Each row is a point on a landscape with many valleys, with its height.
A ball rolls from a point to the lowest of its 2 nearest points, and stops where none of them is lower. Distance is the straight distance between rows; heights are no part of it.
J38: [ -6  -8   3  22   2   1 -19  53 -10 -15  36  31   9 -36  14   3 -15  36
 -40  20  33]  h=827
J128: [ 36  39   2  17 -25  34 -10 -57  -4  19 -37  35  -3   0  12 -14  -4 -26
   4  13 -15]  h=667
J994: [ 37  -7 -18 -32 -17  39 -12 -32 -23  17 -20 -66 -16 -23   8 -23  30   2
 -47  15 -11]  h=544
J768: [-29 -27 -20 -22 -31  25 -22  -5  42 -14 -72 -55  -4  30  -3  -6  32 -18
  11 -24   1]  h=148
J306: [ -1  18 -18  34  -2  31  42 -45 -18   1 -33  29  -1 -14  12  -5  -9 -27
 -12  21  -4]  h=656
J344: [ 59  -1  21  21   0 -71  12  30  27  -6  56  35  10 -50  49  -7  -5  29
  37  -6   1]  h=660
J814: [  0  46   6 -54 -26   1  -8  -4 -31  -3 -18   6 -13  28 -58   1 -14 -24
 -15 -24 -44]  h=401
J897: [  3   4  -6 -13 -17  25 -25  -9   9  26 -15  25  -7  23   1  -5 -15  21
 -25 -10 -16]  h=384
J451: [ 40   7   0 -62 -26  19   7  18 -12  31 -44  -9  -5  35 -17  -6  11  16
 -21 -35 -38]  h=498
J603: [-20 -31  -1  12  49  -4  16  23  -7  35  22 -33  -9  12   5   9  -8  25
 -23   9  33]  h=272
J467: [-47   1  18 -41   4  16   6  15 -20 -47  22 -16  11 -17 -44  14  16  -3
  -5  12   2]  h=249
J791: [ -8 -43 -24   4  52  -3  12  15   2  17  45 -21  -2  -5  42  15   3  43
  -2  19  24]  h=355
J807: [ 36   5  19 -34  18  42  21  -2  -8  46   5   3   2  26  -4  -5  20   4
  22   7 -29]  h=636
J238: [-18  -7  20  38  24   8  -3  31 -26 -20   7  15   0 -35 -17   1 -11  10
 -44  27  51]  h=858
J854: [ -3  -9 -26 -32 -16  27  -9 -33  -7  -8 -33 -53 -22 -18 -10 -19   8  10
 -66   2  14]  h=503
J767: [ 25 -17   6 -20 -23  21  18  34 -17  -5 -64 -61 -11  16 -44  -9  37  -9
 -25  -4 -10]  h=243
J166: [-31 -30 -22  15  23  15  -6   3  10   5 -24 -19  -9 -14  -8  -6 -17  24
 -50   8  62]  h=567
J255: [-29  17  42  -3 -13 -18 -35  31  20  15  35  28   6  10  -4   1   5  15
   2 -14 -13]  h=302
J61: [  4  15  18  62   0 -19  33  30   4   4  -1  42  14 -17   1  -5 -26 -10
 -19   7   0]  h=556
J708: [ -3  33  27  31  20   3  44  -9  17  24 -36  34  11  20  -8  -8   4 -40
  29   8 -26]  h=525
J776: [  4 -12 -34 -52 -14  37 -48 -32  -1  16  32   7  -4 -22  18  13  12  27
  10  19   6]  h=692
J866: [ -2   2 -35  -2  18 -20  38 -17 -29   8  24  -3  -8   6 -27   7 -33   7
 -39  12 -12]  h=648
J892: [ 27  10  24 -46 -34  33 -13  43 -18  11 -25   8   4  27 -33   1   9  11
 -12 -25 -20]  h=443
J590: [ 44  11 -10  65  -1 -48  38  -1 -17  -6   1  19  12 -30  -5 -13 -55 -17
   0   3  -2]  h=601
J14: [  6 -43 -22 -25 -10   6 -35 -14   8 -25 -48 -85  -6   5 -19 -35  47 -29
 -20   2   9]  h=276
J336: [  1   0 -16  -2 -18  30 -31   7 -15 -34  35  28   5 -50   0   3  -8   5
 -22  29  29]  h=789
J515: [  2 -18 -30  31  31 -19  12   6  -8 -55  27  18   3 -19  41  24 -29 -19
  -2   9  27]  h=379
J25: [-38  32  10  -1 -14 -32  17  23  26   5 -16  34   9  38 -24  -8 -24  -5
 -14 -34 -35]  h=753
J222: [ -2  44  10   9 -43  -6 -18 -11 -28   3 -17  19  -8   4 -52 -12 -30 -21
 -31 -12 -24]  h=440
J150: [-20  23   0   5   2  24 -36 -38  -3   6  -6  -4 -12  22 -29  10  -4 -19
  10  10  10]  h=271
J986: [  1   8 -39  52  19 -26 -11 -65 -15 -10 -11  10  -4  10   9  -3 -44 -14
  26  10  15]  h=365
J774: [ 44  -3 -12 -68 -33  17  -7  -8   7  21 -49 -29  -9  37  14 -16  31   3
  -4 -42 -26]  h=545
J481: [  1  17  34 -19 -13  -1 -14  -3  19  -8  41  37  25 -19  28  -6  32 -10
  59   9 -14]  h=690
J201: [ 53 -15  -9 -37 -43  12 -19   0 -34 -16 -65 -62 -10   7 -12 -10  55  -7
 -17 -12  -3]  h=315
J360: [ -6  12  14  36   5  24  -7  26 -19  25 -11  13  -1  -7 -34  -9 -26  14
 -56  14  19]  h=879
J950: [ 13   4 -14  24  15 -59  -1 -18  22  16  27  33  12  30   9 -15 -35  17
  40 -18  -3]  h=150
J996: [ 63   9  25  27 -24 -56   5  24   3  16  42   5  12 -63   6  -3 -32  24
  47  -7   8]  h=764
J15: [-19 -16 -25   6 -17  34 -31   1  26   9 -24  16   2  15  21  -5 -22  33
 -32 -20  26]  h=286
J555: [-56   8   5   9  45 -42  60  30  11  -3   6 -11 -15  21  17  23   4 -14
  -8   5  -4]  h=322
J929: [ 17  26 -22  61  -9  -9  27 -42 -36   3 -15  30  -2 -18   2  -8 -37 -11
 -22  16  -3]  h=641
J138: [ 33   6  -4  46 -16 -45 -37  -8 -30  14  31 -10   4 -33 -37 -13 -49  25
  20  11  12]  h=576
J566: [  3  15  25 -24 -13  46 -63  -9 -18   0 -22 -13  -8  24 -40  15  21 -17
  26  -3  11]  h=211
J888: [-33 -13 -20 -13  12  16 -37  -7  -7 -48  34   6   0 -34   5  18   4   0
  -7  20  51]  h=766
J24: [-27  18   0 -48  -9 -12 -20 -17   3   0  10   6   6  40 -37  13 -12 -11
   3 -17 -29]  h=349
J789: [ 16  10  -8   1 -31  13 -64  -5  16  28  18  41   6   3   3  -5 -22  31
  -3   4  -4]  h=473
J459: [-24  -5  14  12  11 -25   9  22  -2 -57  45  20  -7 -36  48  21  14 -22
  -6  10  16]  h=310
J208: [  4 -23  -5   4  62 -47  14  26  -5 -25  65  -4 -16  -4  53  26   1  22
   0   7   3]  h=445
J313: [-38   0  27 -14   9   8  25  41 -22 -48  38  16  11 -35  27  11  36   0
  -6   8   5]  h=273
J709: [-20 -51  -2  -5  11  28  49  35  17   4   3 -43  13 -14  33 -20  43   5
 -15   2   5]  h=246
J861: [-13   0  -1  70  47 -85   4  14  15 -52   4   6 -23  10  30  24 -27 -14
   7 -10  11]  h=555
J372: [ 16  21   4  37 -40 -13 -38 -19 -14  17   7  17   0 -18 -39 -19 -41  -5
  -8   7   2]  h=484
J48: [  6 -16   3  79  55 -68 -16  28 -10 -17   9  -1  -5  11  38   1 -28  19
  23  -8  20]  h=499
J636: [-25  23  53 -13 -19  11 -21  46  -1  -5  -5  20  13  26 -33   3  11   4
   2 -22 -28]  h=378
J547: [ 44 -18   3 -61  -9  40  30   2 -15  29   6 -15   7  -4  -1 -13  37   9
   8   5 -30]  h=610
J491: [-24   4   6 -26   2  22 -34 -19  22 -10  31  13   6   0  28  10  33   0
  59  13  -6]  h=709
J361: [-41  -9  -3 -29 -18  21  10  12  40 -16 -42  -6  10  41   7   5  17  -2
  14 -30 -15]  h=53
J211: [ 24   4 -26 -61 -23  20 -31 -57   7  26 -29 -30 -23  24  24  -2  22   3
  -4 -18 -23]  h=591
J978: [ 27  12  24   9 -14 -32 -33   5  23  24  51  36  21 -48  19  -6   6   6
  53  13  -8]  h=659
J13: [-51  13 -15  28  51 -82  27  13  21 -29   9  -2 -22  29  27  32 -31  -9
  -8 -11   0]  h=436
J608: [ 39 -36  -4 -34 -11  46  15   4 -16  20 -14 -59  -4 -14   2 -25  45  -8
 -24  16 -14]  h=579
J662: [-14  -5  19  26  42 -17   6  22  -9  53  35 -10  -1  29 -19   5 -15  33
 -14   8   3]  h=305
J324: [  2  -3  -7  66  30 -64 -25  14  12   8  17  17   5  28  24 -11 -41  35
  27 -24   7]  h=368
J727: [ -3 -19  -3 -12  18  50  35 -18   5   1  17   5  13 -21  56  10  34 -19
  36  16  14]  h=497
J37: [-24   2  16 -33  -6  17  16  32  -4 -15 -41 -41  -2  25 -44  12  16  -3
 -10 -14 -16]  h=166
J142: [-15  34  29  50  -1   9  39  18   5  10 -39  36  15   1 -15   5 -19 -41
  -8  13 -15]  h=535
J631: [ 10  12  -5  40   9 -14  40  13  -4  38   5  37  13  10 -13 -14 -36   9
 -24  -1 -19]  h=584
J749: [ 22  38   9  31 -32 -11  20 -43   8   2 -17  57  13 -19 -15 -22 -17 -40
  14   4 -12]  h=679
J355: [ 16   9  45  23  -6 -65  18  34   1   0  62  24  -4 -36  29  -7   0   8
   8 -12 -13]  h=582
J141: [ 27  37  19   5 -28 -38  15 -17  40  13  -3  56  18   8 -28 -33 -17 -32
  21 -32 -37]  h=698
J548: [ 12 -28  -8 -24 -24  37  35 -20  15 -17 -60 -25   2  11  17  -6  48 -17
  24 -14 -17]  h=149
J675: [ 62  -9  -2  33  -4 -64 -19  25 -20  -6  35 -13   7 -42   9  -8 -49  35
  41  -7   7]  h=735
J795: [-16 -15 -36 -37 -22  29  17 -24   2  -2 -12 -20  -9   0   6  -5   4   5
 -31 -12  -4]  h=463
J272: [ 12  -7 -12  18  -5 -23 -57   7  18  13  48  27  15 -14  25   4 -19  34
  30  10   8]  h=581
J852: [ 34  -7  17  26  31 -60   8  35 -21 -24  72   3  -4 -38  31  19  -6  11
  10  22   4]  h=516
J333: [  6 -21 -43  27  38  10  26 -28 -17 -20  14   2  -8 -17  36  18 -15   2
  -2  27  37]  h=437
J884: [-58  -8   0  -2  -5  17  -9  13  29   0 -33  -8  -5  21   2   6   0   8
 -18 -22  15]  h=163
J716: [-26   6 -24 -33  -2  19 -58 -16   1 -23  47  11   3 -11   5  17   9   5
  28  17  12]  h=734
J228: [ -8 -54  -5 -17 -20  33  46  24  25 -15 -41 -45  18  -2   6 -15  48 -11
  -4  -2 -15]  h=202
J641: [ 19   3  29 -22 -27  44 -27  16  -4 -22 -60 -15  -2  38 -26  30  40  -9
  32 -23  11]  h=153
J966: [-10  16 -22  45  12   7 -24 -53 -14 -12  -5  11 -10 -10 -11  13 -17 -29
  20  24  32]  h=325
J187: [-60   1   3 -51   0   1  22   9 -11 -41 -18 -41  -3   1 -55  16   8  -5
 -25   0  -2]  h=221
J392: [-44 -25   9  -1  34 -10  71  31   9   7  -8 -35   0  -4  24  11  27   1
 -15  -2   1]  h=284
J521: [ 23 -24  15 -24 -23  27   6  -7  15 -21 -50 -32   4  41  -8  18  54 -11
  48  -9  -8]  h=91
J192: [ 16  -4 -43 -68 -10  17 -22 -58  18   5  15   4  -3  -2  31   6  13  27
   9  -5 -22]  h=644
J550: [-16   5  21   6  20  29  29 -13  11   5 -14  10  11  13  14   9  22 -29
  36   7  -6]  h=513
J171: [ 54  34  25 -32  -7  34  20 -24 -21  23 -22  21  -1  15 -17  -5  32 -19
  28  -1 -39]  h=657
J686: [-15   0  13 -18  11   7  19  15 -25 -22  44   5   7 -22 -10  14   7  -7
  -4  14  -4]  h=244
J730: [  0 -10 -24   7  12  52   8 -37  -7  10   4  -2  -7 -22  34   7  10  -7
  18  28  21]  h=478
J332: [-17  12  49  25  19 -18 -27  22  17  53  25  17  -3  35  -1  -5  -3  22
   9 -14 -10]  h=206
J638: [-34 -28  -8 -18  23  29 -31 -28  16  10   4 -52 -13   2   0   8  25  -9
  30   9  43]  h=277
J399: [-12  30  19  21 -31 -48   7   8  39  -3   2  42  12   9 -23 -19 -41 -29
   5 -34 -20]  h=723
J992: [-17 -22 -26 -13  17  24  11 -18 -17  -8 -24 -43 -19 -32 -27 -10 -10   8
 -57  28  60]  h=536
J488: [  1  12  -4 -10  17  -2  42  12  -7  40 -10   7  -8  31 -34  -5 -24   7
 -38  -7 -33]  h=618
J129: [-18 -30  -2 -39 -11  35 -38 -11  18 -12 -29 -59 -10  17 -12  -6  39 -13
   7 -10  21]  h=210
J390: [ -4  10 -34  30  19 -43   6 -37   3  12   9  19  -1  28  -4   5 -40  -7
  13   3  -1]  h=303

Where does a ball stop that starts at each point below?
J776 => J332
J608 => J361
J491 => J361
J61 => J686
J222 => J521
J992 => J361
J399 => J686
J996 => J603
J861 => J521
